Points on a hilly landscape, in no order, each with its height.
A ball rolls from a point to whichever of its 2 nearest points has the largest drop for the distance, and stops where none of them is lower. Distance is the straight distance between rows; heights are no part of it.
K_733 (h 378): [  5  37 -12 -15 -24  -8 -12  14  -9  -9  23  23   0  13  -6 -39 -10 -21
 -42 -50  17  27   1 -35  27  31  28   6   5   8 -26  -2  11  34 -66]
K_524 (h 517): [ 14 -11 -53 -20  16  -1  22  -4  35  28  17 -18  -2 -24  24   1 -10 -18
 -14  -3  10 -18 -31   0  52  11  -7  -4 -34 -20   5 -19  -9  20  22]
K_944 (h 450): [ 36   0 -27  -9 -16 -32   9  -6  20 -34  -4 -13 -26 -13 -31  22  -1   4
  -6  12   7  -5  -4  20  27 -41 -32  30 -34  -6  11  13  -2  11  -6]
K_73 (h 482): [-15 -23  14 -22  39 -10 -12  26   6  25 -27  43  12  -9  14  26  13  33
  21  13 -41  23  22 -28 -10 -43   8  48  37 -29  40   9  -4 -19   3]
K_909 (h 281): [  1 -17 -13  26  10   5  26  -1  -2  12   7 -37   1   3  -8  -3   2  -3
   3   3  12 -26 -16  25  -4  34 -21 -47 -24   1 -16 -21   6 -10  19]
K_220 (h 596): [ 10  31  33  15 -25   6 -25 -21 -19 -34  -8  -9  -7   9  -4  -2   0 -24
  12  19  18   3  32  17 -23 -39   6  34  18  25   2  15  -7  -6 -10]
K_350 (h 272): [  2  -5  13   0 -14  27  -2 -36   3 -24  -6   3  -8  -9  11  13  -8  -6
  18  17  -1 -21  -6  14 -23 -28 -15 -10  -6   1  11  -1  -1 -26  11]
K_528 (h 403): [-39 -18  44  28  21  14  15 -10   0  21 -19  -3  16  -4  -1  20   9  28
  33  27 -17  -7  -6  27 -64   7 -20 -41  12   2   9  -1   8 -34  32]
K_222 (h 603): [ 13   6   1 -14 -14  25 -13 -25  16 -14  13 -18  -5 -19  34   0  -3 -43
  20   7  12 -17   6   1  26 -24  12  42   5   2  13   7 -26   0  35]
K_514 (h 534): [  6  48   1  22 -29 -25  -2  12  -8  -3  31 -11  -1  12 -31 -45   3 -25
 -23 -21  29  18  32   4  16   9  30  16  23  19 -38   9  11  53 -31]
K_871 (h 668): [  2  21  17  23   0 -36   1  15 -17  -6 -20  -9   2  14 -44  -4  17  15
   0  10  -1  19  31  25 -19 -32  -7  26  19  13 -14  21  11   4  -9]
K_583 (h 404): [ 38   0 -12   1 -20 -27  16 -10  24 -39  -6 -38 -34 -28 -23  31   2  -5
  14  33  19 -20   4  43  24 -48 -19  53 -25  -3  19  24 -18  12  26]
K_211 (h 319): [  9  -7  11 -15 -24  39 -24 -43  -8 -47  -4  24 -22  -3   8  19  -9   0
   0   6  -5 -14 -17 -14 -22  -8 -15 -24 -15   6   9  -6  -1 -31  -7]
K_773 (h 446): [ 11   8  -5  -5 -14 -11  -4  -6 -13 -26  -4   7  -7  11 -19   0   5   4
 -15 -11   4  10  -4   2  -1 -10 -19  -8 -14   8 -10   1   9  -5 -20]
K_898 (h 338): [-10  -8   8 -10  24 -23  10  23   6  22 -16   4  15 -12  -7   9  16  22
  18   9 -22  14  13  -2  -1 -30  -4  28  20  -4  18   7   3  -8  16]
K_575 (h 359): [-14 -17 -18  19  15  -8  32  24  -7  38  18 -29  15   5 -11 -20  -1   5
 -15 -11   7  -9 -16   5   3  47  -4 -59 -19 -10 -26 -12  10   8   2]
K_618 (h 589): [ -6   9 -35   4   2 -52  43  43  21  35  31  -9   3 -26 -43 -20   1  18
 -35 -18   8  22   7  -4  46  15  21  19   6  -5 -18   5  27  54 -31]
K_753 (h 441): [-12  -3 -24   7  21 -30  30  38   4  45  17  -5  23  -1 -19 -23   1  15
 -23 -18   1  13  -5  -8  21  34   5 -24  -4  -9 -22   0  19  19 -17]
K_239 (h 522): [ 23  26 -27 -40 -24 -13 -19   2  14 -23  20  10 -12 -10   9 -16  -8 -32
 -19 -18  11  17  16 -25  54 -24  19  65   2  -9   1  13  -5  38 -25]
K_3 (h 577): [ -6  -2  14  39  -6  36  19 -27  14   5   7 -35  -8 -11  13  -1  -5 -31
  26  25  18 -43  -7  59 -25  12 -12 -21  -6  18 -10 -11 -19  -9  54]
K_7 (h 458): [ 24  19 -33 -22 -10 -34  12  11  26  -1  22 -11  -8 -19 -15  -9  -1 -17
 -17  -5  17   6  12  -4  51 -17  16  53  -4  -4  -4  12  -2  47  -9]
K_377 (h 524): [-11   0 -31  -5  20 -38  32  57  13  43  26  12  17 -18 -19 -30  -1  23
 -38 -25  -2  35   2 -26  39  30  28   5  12 -18 -22  -5  25  42 -36]
K_292 (h 369): [ 14 -12 -13 -28 -14  15 -19 -15  -5 -32   0  19 -24  11   3   9  -8   5
 -24 -22 -13  -5 -20 -30   5  30 -10 -36 -32  -5   6 -15   0 -24 -21]
K_265 (h 320): [ 29  -3   5   1 -13 -25   1 -13  -3 -47 -22   2 -33  -9 -28  35  -1  19
  15  31  -5   7  19  17  -8 -78 -19  53  -9  -5  31  37   4 -13  -6]
K_471 (h 565): [ 19  18  -6 -38 -18   3 -25  -8   4 -23   8   5 -12  -5  24  -3  -4 -36
   6   2   8   4  24 -30  37 -40  27  77  10 -11  16  22 -21  15  -4]
K_418 (h 569): [ 14  35  40  21 -15  -8 -24  -6 -26 -35 -16  -5  -9  16 -12   6   5 -11
  20  25  13  12  53  10 -41 -60  13  62  35  21  16  29 -15  -9 -12]
K_782 (h 730): [-12   0 -20  31  -4  24  30  15  -6  44  29 -35  14   6  12 -39 -15 -35
 -17 -10  26 -27  -7  24  17  53  23 -53  -8   4 -32 -15   1  32  19]
K_290 (h 429): [-14   1  -9 -16   2   8 -12  22 -24  13  23  21  19  28  17 -38 -16  -8
 -36 -57  13  24 -10 -53  11  81  29 -53   4   2 -33 -19   8  16 -49]
K_592 (h 195): [ 25  31 -17  -1 -45   7 -10 -20   4 -40  22 -11 -20   4  -3 -17 -14 -44
 -26 -22  34  -7  -6   7  24   7  -3  10 -20  16 -17  -9 -10  25 -17]
K_659 (h 652): [-29  16  -6  27   5   1  22  43  -9  72  33  -9  32   6   5 -57 -10 -22
 -21 -20  14  12  10   7  17  55  48 -26  23   0 -36  -2  12  49 -12]
K_643 (h 571): [ 10 -28 -47   7  30 -22  54  13  38  45   5 -45  -4 -33  -6  12  -1  12
   3  17   2 -34 -35  31  34  16 -24 -17 -40 -16   7 -13  -2  17  34]
K_844 (h 122): [  3   4   0 -22   7 -15  16  15  21  15  12 -34 -14 -32  17  25  19 -24
  31  11   5 -15  20  12  36 -29  26  92  16 -10  31  28 -31  20  48]
K_75 (h 341): [-32 -24  24  33  24 -15  26  14  -6  23 -17 -19  20   5 -22  14  17  38
  22  17 -12   1  -5  33 -48  10 -28 -46   5  -2  -2  -5  16 -36  15]
K_269 (h 423): [  7 -21   1 -20  12 -21 -13   6   5 -10 -21  32  -8  -1  -3  26   3  32
  11  16 -31  16  23 -22  -9 -62   3  60  18 -25  40  22  -1 -15  -9]
K_482 (h 205): [ 17 -20  -8 -25  -3   3 -15 -10  10 -35 -16  34 -20  -5  -8  31  -2  34
  -9  19 -26   5  -6 -21  -2 -35 -24   7 -19 -23  29   6  11 -26 -11]
K_48 (h 540): [ -3  23  39   7  -5   9 -26 -22 -18 -24 -18  17  -2   1  11  18   1  -8
  26  32   2   7  47 -14 -47 -64  27  62  37   4  34  24 -17 -12  -9]
K_824 (h 461): [  2  40 -14  11 -35 -20  -1  21  -6 -12  29   8 -11  14 -31 -43  -6 -22
 -42 -41  23  29  17  -6  15  25  23   0   7  14 -42  -7  22  46 -60]
K_383 (h 630): [ 17  -2 -13 -31   5 -30 -22  18  -1 -21  -8  47  -9  15 -15   7   6  36
 -24 -14 -26  38   3 -34  17 -28  -3  28   6 -18   4  15  14 -10 -42]
K_271 (h 459): [-15 -16 -14 -24  28   7  12  21  23  59   0   5  26 -26  44  -2   2  -8
  25   2 -15  -4  -4 -10  40   5  18  19  20 -18  23  -1 -11  10  39]
K_945 (h 624): [  0  25  23  -1 -25  28 -30 -27 -12 -14  -3   6   2  11  20 -11   0 -31
   7   2   8   2   9   0 -10 -11  11   9  13  17  -3   2  -8  -5  -6]
K_187 (h 586): [ 15 -18   5  -1 -23  21  -7 -25 -12 -55   3 -16 -25  23 -12  10  -8   2
 -11 -21   7 -23 -21  -3 -28  31 -22 -69 -40  11  -7 -27  -1 -30 -10]
K_744 (h 270): [-27 -45  -3 -16  58 -15   7  28   9  52 -17  22  23 -11   9  24  18  53
  14   6 -43  23 -12 -14  -5   4 -10  -2  16 -32  25  -3  10 -26  17]
K_117 (h 481): [-36 -20  28  -2  52  -6  -9  34  -9  43 -30  38  30  -1  17  11  18  35
  21  16 -34  23  13 -20 -34 -11   9  20  50 -13  26  -1   0 -26   4]
K_512 (h 642): [  4  15 -22  11   3 -68  38  43  14  10  21 -16  -1 -19 -59 -11   9  25
 -18 -10   8  28  21  10  30 -10   9  38   7   4 -17  16  27  50 -26]
K_609 (h 754): [  7  -9 -18  17   0  34  13 -10  -5  14  25 -29   5  13  26 -26 -18 -37
 -16 -17  25 -30 -22   8   3  59   4 -65 -29   1 -24 -27  -7   1  15]
K_246 (h 535): [-19 -18  26  18  11   9 -21   3 -30 -13   4  -6  21  39   1  -9   0  19
  -7 -38   2   5  -6 -19 -32  59   2 -86   0  15 -27 -23   8 -24 -21]
K_747 (h 228): [  2 -25  -9  -6  22 -20  17   8  15   8 -12  -6   4 -14 -15  21   8  27
   7  17 -18   0  -8  14  11 -18 -28   1 -14 -15  12   2  10 -14  16]
K_795 (h 802): [-12  -5  26 -17 -10  57 -40 -27 -19  -2   3  24  18  17  53  -9  -5 -25
  11 -15  -2  -4 -21 -39 -12  35  16 -33  14  17  -4 -21  -6 -24  -7]
K_910 (h 400): [-30 -13  31 -14  28  23   6  -7  20  31 -25  27  11 -26  34  32   1  11
  48  30 -24 -13  12 -16 -33 -34  12  41  41 -21  49   5 -12 -17  47]
K_818 (h 234): [-11 -21   0  32  22 -38  37   6   2   9 -15 -33   7  -5 -44  18  16  41
  14  17 -11  -3 -14  47 -21  -4 -38 -30 -15  -2  -9   4  20 -18  14]
K_746 (h 783): [  9  11  13  40 -31  34 -11 -31 -16 -27  13 -27  -9  31   3 -18 -11 -47
  -4  -9  31 -36 -10  38 -23  25  -5 -48 -20  30 -38 -23  -3  -4  12]
K_788 (h 50): [ 25  22 -36 -18 -33  22  -7 -25  17 -16  29  -5 -16 -12  20 -22 -21 -54
 -27 -20  29 -13 -11 -11  49   9  15  21 -17  11 -12 -18 -18  32  -9]
K_567 (h 332): [  5  -9  13  -3  -5 -22 -15   1 -23 -55 -21  20 -19  22 -46  24   9  48
 -13  -4 -24  25   2  -9 -39 -16 -32 -25 -16   3   2  11  19 -35 -41]
K_296 (h 536): [  7  24   4  33 -26  15  -1 -12   3   4  23 -38  -6   4   4 -28  -9 -51
  10   6  35 -22  13  47  17   6   6  -2   0  25 -29  -2 -15  27  33]
K_159 (h 472): [  3   2 -37 -15  -1  19   8  -2  14  24  19 -11   7 -12  22 -19 -13 -25
 -11 -12  12 -11 -18  -4  41  21   5 -12 -12  -7  -8 -19 -11  21  12]
K_991 (h 275): [ 21 -15   3  -3 -16  -7   2 -33   8 -54 -24  18 -35 -17 -19  43 -10  23
  13  35  -7  -4  -2  16 -28 -67 -22  27 -18 -18  34  23   6 -19   4]
K_387 (h 317): [  2 -12  21   2 -14  16   1 -50  -4 -41 -21  31 -21 -18   3  42 -10  23
  25  43  -9 -13   2   0 -58 -63 -15  17  -5 -15  37  29  -2 -27  11]
K_345 (h 707): [  2  22   6   9  13 -56  13  36  -4  15 -12 -15   5   0 -42   0  25  21
   6   3  -6  22  33  17  -1 -33   3  56  29   7   1  29   4  17  -1]
K_283 (h 546): [-12  -6  14  10   3  37  10 -24  15  23   1 -23   7 -19  31   7  -5 -24
  34  23  12 -25  -9  30 -11   6  -1  -9  10  -1  11  -8 -14 -13  54]
K_689 (h 433): [ 25  -4 -39  10  -9  18  18 -21  21  -7  17 -32 -21 -12  13  -1 -10 -29
 -13  -4  26 -34 -33  17  24  23 -21 -24 -50   5  -7 -25 -15   7  20]
K_558 (h 767): [  2 -19   2  16  -9  57  -1 -31 -12  -8  15 -20   0  12  37  -6 -10 -31
  -3 -14  20 -48 -34   2 -15  50  -2 -76 -33   8 -16 -38  -5 -21  15]
K_896 (h 496): [ 29  -2 -45 -13   3 -45  24   4  30  -7   6 -20 -22 -23 -37  15  -2  15
 -23   4   1  -5 -16  16  45 -18 -26  17 -40 -17   0   6   5  28  -9]
K_907 (h 392): [ -3  13  35   4 -21  17 -39 -34 -27 -48 -17  34 -13  14  -1   9   1  10
   8   9 -13  12   7 -15 -43 -36  -5   9  13  10  14   9   6 -29 -34]
K_480 (h 519): [-11 -20 -23  13  36 -24  50  27  23  59  -3 -38  18 -33  -2   2   3  11
  24  19  -5 -20 -21  37  26  23  -8  -7  -5 -20  15   0   1  14  51]
K_578 (h 564): [ 21 -14 -49   2   9 -24  39  -1  47  25  13 -44 -16 -40   1  10  -9 -11
  -2  16  17 -34 -28  26  53   4 -16  11 -40 -10   7 -11 -18  36  35]
K_825 (h 736): [-36 -25  16  -1  50 -12 -16  41 -20  42  -8  25  39  23   4 -15  17  46
 -10 -22 -28  46  -1 -41 -14  40   8 -35  40  -6 -12  -7   1 -14 -20]
K_103 (h 357): [ 27   1 -11  -9 -26  25  -9 -32  -2 -59   0   0 -32   1  -6  16 -14 -11
 -12   1   3 -17 -20   2  -2 -14 -28 -14 -41   7  10  -7  -9 -16  -7]
K_27 (h 744): [-19  11  29  27  -1  10 -17  -4 -27   3  -6  -4  22  33  -2 -18  13  -3
   4  -3   6   8  13  10 -28  13   0 -35  17  19 -27  -5  12 -14 -10]
K_77 (h 388): [ 32  29 -19 -11 -29 -28  12   1  23 -26  31 -33 -22 -19 -12  -9   0 -28
 -11  -2  37  -1  15  16  42 -22  12  59  -8   7 -15  22 -13  53   1]
K_935 (h 696): [-18  12 -15  37  -7   3  35  40  -4  53  37 -32  17  -3  -9 -42 -16 -18
 -21 -13  26  -6   2  25  23  49  34 -35   1   4 -35  -6   9  57  -1]
K_600 (h 588): [  7  18   7  35 -21  -4  12 -10  -8 -12   6 -33  -2   8 -21 -14   3 -23
   8  12  20  -6  10  51 -14  -8 -11  -1   2  19 -24   8  -2  11  21]
K_869 (h 255): [ 10  -4 -21 -19  15 -34  32  14  36  26   3 -40 -11 -39   0  27   8  -9
  24  14   1 -18  -1  21  51 -21  12  71   3 -20  23  22 -20  34  45]
K_830 (h 206): [ -2 -11   2  12  -5  24   8 -23   3 -13  -1 -19  -1  -2  -4   9  -1  -3
   4   8   4 -21 -14  20 -21   7 -27 -38 -20   7  -5 -14   6 -28  21]
K_793 (h 418): [  7   5 -19 -17 -11  13 -11  -6  -2 -12  10   1  -4  -1  15  -6  -5 -15
 -16 -16   4  -1 -17 -11  18  18  -7 -17 -13   2  -9  -8   3  -1 -11]
K_967 (h 344): [ 21 -15 -20  -5   8 -38  28   7  36   1  -6 -34 -19 -38 -19  26  10   2
  22  30   1 -19  -2  34  38 -33 -16  52 -18 -10  23  17 -15  19  39]
K_434 (h 512): [-17  10  44   9  10  10 -13 -16  -8  -6 -24  21  -2  -5   5  30   1  13
  40  34  -8  -3  38  -4 -67 -57   9  50  38   0  44  22 -18 -19  12]
K_811 (h 673): [-26  27  39  40  22 -31   8  39 -19  41 -21 -16  25  19 -25 -10  22  16
  23  13  -8  23  40  32 -34  -5   4  15  44  16  -9   7   1  -3  12]
K_473 (h 666): [ -6  -9   6 -21  15 -23 -23  21 -22 -15 -14  35   9  24 -16  -2  12  38
 -24 -21 -27  39   5 -35  -6   1  -7  -8   7  -4  -6   5   9 -18 -44]
K_662 (h 368): [-22 -36  -1 -11  56 -33  32  36  20  54 -29  13  13 -23  -4  26  16  45
  32  19 -38   9  -6  11   5 -15 -10  22  20 -34  32   8   9 -17  35]
K_623 (h 627): [  2  18  26  -1 -22  40 -21 -33   2 -13   1  -8   3  -4  47  -7  -4 -47
  25  17  18 -17  14  10  -5 -16  22  29  21  14   9   4 -22  -2  29]
K_193 (h 366): [  9  -8 -16 -26  -6  21 -13  -3 -14  -1  20  12  -1  25  25 -21 -21 -10
 -36 -54  10  -3 -24 -60  17  84  21 -53 -20  -2 -15 -31   0   3 -40]
K_648 (h 787): [-22   5   2 -11  11  32 -25   6 -16  44   6  18  35  12  55 -32  -9 -23
   2  -9   1  11  -3 -37  15  42  35 -13  27  -1  -8 -16  -2   4   1]
K_574 (h 791): [  1  10  18   1 -31  59 -36 -45 -16 -26   6  10   1  14  44  -3 -15 -36
   8  -3  11 -22 -23 -11  -5  20   4 -28 -10  19 -11 -20 -12 -17   1]
K_519 (h 766): [-32 -15  13  -9  38  22 -22  24 -26  46  -2  24  46  18  39 -27  10  12
  -2 -18 -15  29  -2 -38   0  43  20 -28  34  -1 -10 -13   2 -11  -8]
K_432 (h 214): [  9 -23  11   4  -1  -5  24 -21  20 -24 -22  -7 -22 -30 -21  47   0  28
  16  43  -8 -18 -10  32 -30 -47 -35   6 -24  -6  24  16   6 -25  25]
K_604 (h 276): [  4  22  -9 -34 -19  17 -30   3 -20  -5  16  41   7  20  19 -35  -7 -18
 -33 -48   3  26  -8 -56  27  37  31  -4   8   9 -18  -7   4  14 -49]
K_315 (h 171): [-14 -39 -17 -31  39   0  -3  21  17  30 -14  29  15  -7  12  18   4  44
   2   1 -38  15 -18 -32  14  13 -12 -18  -3 -31  19  -5   9 -28   3]
K_598 (h 480): [ 19   4 -21  30 -23  26  13 -22  13  -1  23 -41 -15  -1  11 -18 -15 -51
  -4   1  39 -43 -15  43  21  24  -5 -22 -31  15 -24 -18 -24  21  32]
K_96 (h 353): [ -5  -8  21 -12 -18  23 -24 -34 -14 -45 -16  46 -13  -1   3  32 -10  24
  15  26 -12  -3   4 -21 -50 -45 -10   9   4  -5  33  14   3 -29  -9]
K_989 (h 440): [-17   5   7  30   8   8  25  12  -3  47   3 -29  20   1  11 -16   2 -15
  19  11   9  -9   1  41  -2  26   2 -20   9   6 -11  -5  -6   7  37]
K_631 (h 376): [-14  -2 -15 -25  36 -13  11  35  17  59  -3   0  17 -19  31  -5  11  -5
  24  -6 -20   6  15 -18  40  -8  33  56  34 -27  28   9 -15  19  32]
K_868 (h 302): [ -1 -44  -2 -27  11  14   8 -26  30  -6 -18  32  -9 -28   6  52  -7  36
  20  36 -33 -17 -18  -7 -18 -45 -21   8 -12 -38  39  10   4 -25  30]
K_832 (h 448): [-33  -2  51  19   9  19  -5 -25  -7   0 -25  17  12   0  -2  23   3  24
  26  32 -12 -12   3   8 -81 -26 -15 -17  21   8  10   8   5 -31  18]
K_116 (h 604): [-37  38  30  46  22 -24   7  48 -25  67  -5 -18  32  22 -16 -30  17  11
  11   3   4  25  40  29 -16  27  27   9  47  16 -20   9   1  28  12]
K_816 (h 396): [ 28  -9 -21   6 -20  24   0 -35  17 -35   9 -21 -37  -3   4  11 -13 -20
 -13   0  20 -41 -28  24   5   1 -32 -31 -53   5   0 -28 -12 -13  11]
K_78 (h 261): [-11  -6   2 -26  27  -3  11  27  23  36  -2 -16   7 -30  35  21  14 -18
  37   3 -15  -9  18  -6  34 -18  35  81  31 -20  41  18 -23  15  48]
K_941 (h 304): [  5  12 -27 -15 -17  28  -9  -2  -6  -6  20   7  -9  17  16 -33 -17 -34
 -39 -45  23  -5 -22 -35  28  62  17 -35 -19  10 -22 -25  -2  18 -28]
K_796 (h 104): [ -4 -29   9   8  15 -26  24   0  11  -3 -21 -11  -2 -12 -36  34  16  46
  16  28 -20   2  -4  36 -26 -27 -39 -10 -13  -5  12   7  14 -31  13]
K_712 (h 801): [-24 -13  20 -16  12  51 -36 -11 -10  33   1  31  32   7  69  -8  -2 -14
  11   0  -6   2 -14 -50  -4  27  25 -19  30   7   2 -16  -3 -21   4]
K_445 (h 701): [-21 -12  10 -18  29 -12 -31  29 -23  13  -9  44  31  27   7 -20  13  34
 -21 -26 -23  45   5 -51  -1  19  13  -4  30   0 -11   0   6  -5 -37]
K_703 (h 259): [ 17 -30  -4 -33  -8  26 -13 -39  21 -35 -17  42 -28 -15  12  45 -15  23
  10  31 -27 -13 -17 -18 -18 -39 -15   1 -18 -29  40   4   3 -26   9]
K_809 (h 371): [ 20   2  -5 -15  -4 -29  -4  -1  -2 -25 -14  14 -12  -5 -18  23   0  17
   3  11 -15  12  19  -3   7 -58  -8  54   0  -7  24  26   3  -8 -11]
K_829 (h 528): [-28  19  15  32  15  -8  15  31 -18  61   9 -22  29   8   5 -35  12  -9
  12   1   8   9  24  27  -3  31  25   0  28   8 -19   5  -1  30  24]
K_80 (h 562): [ -2 -27  12   1   1  16 -13  -7 -17 -29   2  -4   6  22  -1   4  -2  15
  -8 -26  -7  -8 -18 -20 -26  51  -8 -80 -21   7  -5 -25   5 -28 -13]
K_531 (h 269): [ 18 -24  -5 -21   2 -23  -6   3   4 -46 -14  23 -29  11 -35  34   4  52
 -16   5 -28  14  -8  -5 -10 -27 -34 -10 -28 -15  14  12  19 -31 -27]
K_438 (h 340): [ 29   3 -14 -13 -31  24 -15 -39  12 -52  -2  13 -28 -11  16  15 -14 -21
   0   9   7 -14  -6  -1  13 -42  -8  23 -21   0  26   3 -16 -11  -1]
K_477 (h 158): [  0  -1 -20 -41   9  14 -26  10  -7  12   9  41  12  13  39 -16  -2 -11
 -19 -32  -7  18 -14 -58  31  32  24  -8   1  -7  -8 -14   2   3 -29]
K_658 (h 287): [ 35  23 -11  -2 -46  34 -19 -42   6 -56   8  -4 -25  -5  18  -6 -16 -50
  -5   1  28 -25  -9   7  22 -17  -6  13 -21  15   0  -7 -21   5   2]
K_771 (h 462): [ -4   1  38   7 -23  15 -43 -17 -42 -57 -11  13  -5  43  -8  -7  -4   2
  -9 -35  -5   9   0 -28 -42  41  -1 -56  -6  30 -18  -9   4 -32 -48]
K_235 (h 629): [ 11  32  13  37 -21 -30   3   5 -17 -18  -2 -33  -4  16 -43 -10  17  -5
   3   7  18   9  30  48 -19 -22 -11  12  10  30 -28  18   8  14  -3]
K_503 (h 602): [ 13  -3  12  33 -26  25  12 -40  22 -27   5 -32 -18 -17   2  12  -9 -24
  22  34  25 -36  -7  58 -21 -20 -21  -5 -14  20  -7  -7 -15  -9  45]
K_637 (h 393): [ 13  20  11  10 -21 -18 -16  -1 -27 -43 -16  10 -13  19 -40   5  15  20
 -12  -4  -1  17   9  11 -28 -26 -24  -8  -8  14 -10  11  13 -20 -39]
K_956 (h 53): [ -1 -29  -9 -44  16  18 -20   4   7   5  -3  36   3   1  29  16  -6  20
  -9  -6 -31   9 -21 -45  18  14  -7 -18 -14 -19  19 -13   7 -17  -4]
K_341 (h 451): [-26 -29  -9   9  48 -22  44  28  16  66 -18 -12  19 -34   6  17  17  33
  37  20 -24  -5 -17  27   4   8  -7  -2   7 -22  27  -2   3 -10  53]
K_851 (h 597): [-30  31   9  23   6  -9  -3  30 -19  58  16  -9  39  19   2 -50   3 -20
  -7 -15  15  19  26   8   0  35  37  -6  36  13 -33   1   5  42 -10]
K_496 (h 416): [ 10  -6  10 -19 -22   5 -28 -10 -26 -53 -14  22 -18  33 -21  -1  -5  21
 -26 -35 -14  10  -9 -34 -14  40 -11 -45 -30  11  -3 -11   3 -30 -50]
K_842 (h 511): [-11 -11  -7  -8  15  24  10  -1  11  37   0  -7  17 -20  33  -1  -1 -13
  17  12  -9 -12 -12   2  14   5   2  -2   8 -11  12  -6  -6  -8  37]
K_134 (h 693): [ -1  23  -6  33   5 -74  38  44   0  19  -2 -30   1  -6 -67 -18  23  28
  -1   1   6  22  27  32  10 -13   1  34  20  12 -21  23  15  37 -12]
K_810 (h 20): [  4  -4  -8 -39  -1  22 -31  -5   1   4  -1  38  10   7  32  -2  -6  -7
  -7 -11 -16   9 -11 -47  27   3  15  10   3 -13  12  -7  -1 -12 -11]
K_105 (h 491): [-11  -4  10  -4   4   0 -20  16 -33 -16   5   8   8  41  -7 -22 -11  14
 -28 -57   4  17  -7 -43 -12  73  13 -69  -6  10 -31 -20   7  -7 -43]
K_316 (h 358): [ -6  -7  -2  40   5  -6  34   0   5  24   0 -42   8  -5 -15  -6   2  -3
  15  17   7 -26 -11  57  -3  13 -21 -30  -8  11 -20 -10   1   2  37]
K_548 (h 417): [-21   1  33  10  30  -8   0  15  -5  31 -27  16  19  -2   4  14  16  19
  27  16 -19  11  23  -1 -33 -26   5  25  39  -1  21  -2  -2 -17  13]
K_282 (h 594): [ 26   4 -33 -33   5 -47   0  23  15 -14  -4  35 -19   0 -25   8  -1  23
 -34 -12 -26  32   0 -33  44 -27  -2  38 -14 -27  11  18  16  14 -42]
K_151 (h 203): [ 11  21 -44 -15 -23  14   2  -7  11   5  32   5 -12  -3  16 -31 -24 -44
 -41 -34  30  -5 -14 -25  50  36  23  -5 -22   3 -23 -21  -3  38 -23]
K_306 (h 438): [ -2  23  35   7 -12  10 -49 -10 -35 -30 -16  36   2  36  -1  -8  11   6
  -8  -6  -5  28  19 -24 -33 -18  11  12  24  19  -8   6   0 -21 -46]
K_786 (h 548): [ 28   3 -52 -28   1 -48  22  22  36  -6   8  12 -21 -17 -40   5   2  25
 -45 -13  -5  21 -14 -16  50  -6  -9  25 -31 -22  -1   3  18  36 -33]
K_460 (h 717): [-22  10  27  25  17 -11   2  17 -13  26 -12  -6  23  19 -16  -9  17  18
   9   3  -6  11  18  21 -30   4  -5 -12  26  15 -17  -3  12 -10   2]
K_70 (h 483): [-22  15  55  12   9  21 -20 -29 -17 -15 -26  31   7   2  -1  19  -1  22
  24  39  -8   0  24 -14 -84 -46  -7  13  28  10  23  17  -2 -26  -3]
K_370 (h 347): [ -9 -27   7 -22  18  16  11 -11  24  10 -20  20   0 -33  21  40  -4  15
  30  27 -30 -11  -5  -3 -17 -39  -2  25  10 -26  38  15  -3 -16  39]
K_106 (h 780): [ -8  -3  28  17 -20  63 -30 -27 -25 -14   6   0   5  31  33  -7 -11 -35
   3 -18  12 -29 -17 -11 -27  53   6 -68  -5  27 -21 -27  -2 -19   1]
K_505 (h 765): [ -6   7   7  29 -15  12 -10  -4 -24  -6  12 -15   4  33  -3 -20  -1 -25
  -4 -15  18  -9  -3  16 -17  29  -2 -52  -8  24 -40 -13   8  -3  -9]
K_258 (h 293): [ 38  35 -34  -3 -42 -17   9 -12  15 -41  22 -20 -31  -6 -28 -13 -13 -34
 -31 -12  33  -5   4  14  35  -7  -9  25 -25  14 -21  10  -4  44 -18]
K_714 (h 484): [-12  14  32  12 -15   0 -39   2 -37 -34 -13  21   9  40 -18 -12  10  12
 -17 -16  -2  30   9 -20 -34   8  -1 -24  13  20 -23   1   4 -20 -53]

For each start below, name the point where the ball stops.
K_643 => K_810
K_574 => K_829
K_222 => K_788
K_600 => K_830
K_80 => K_788
K_648 => K_844
K_945 => K_796
K_134 => K_830
K_786 => K_844
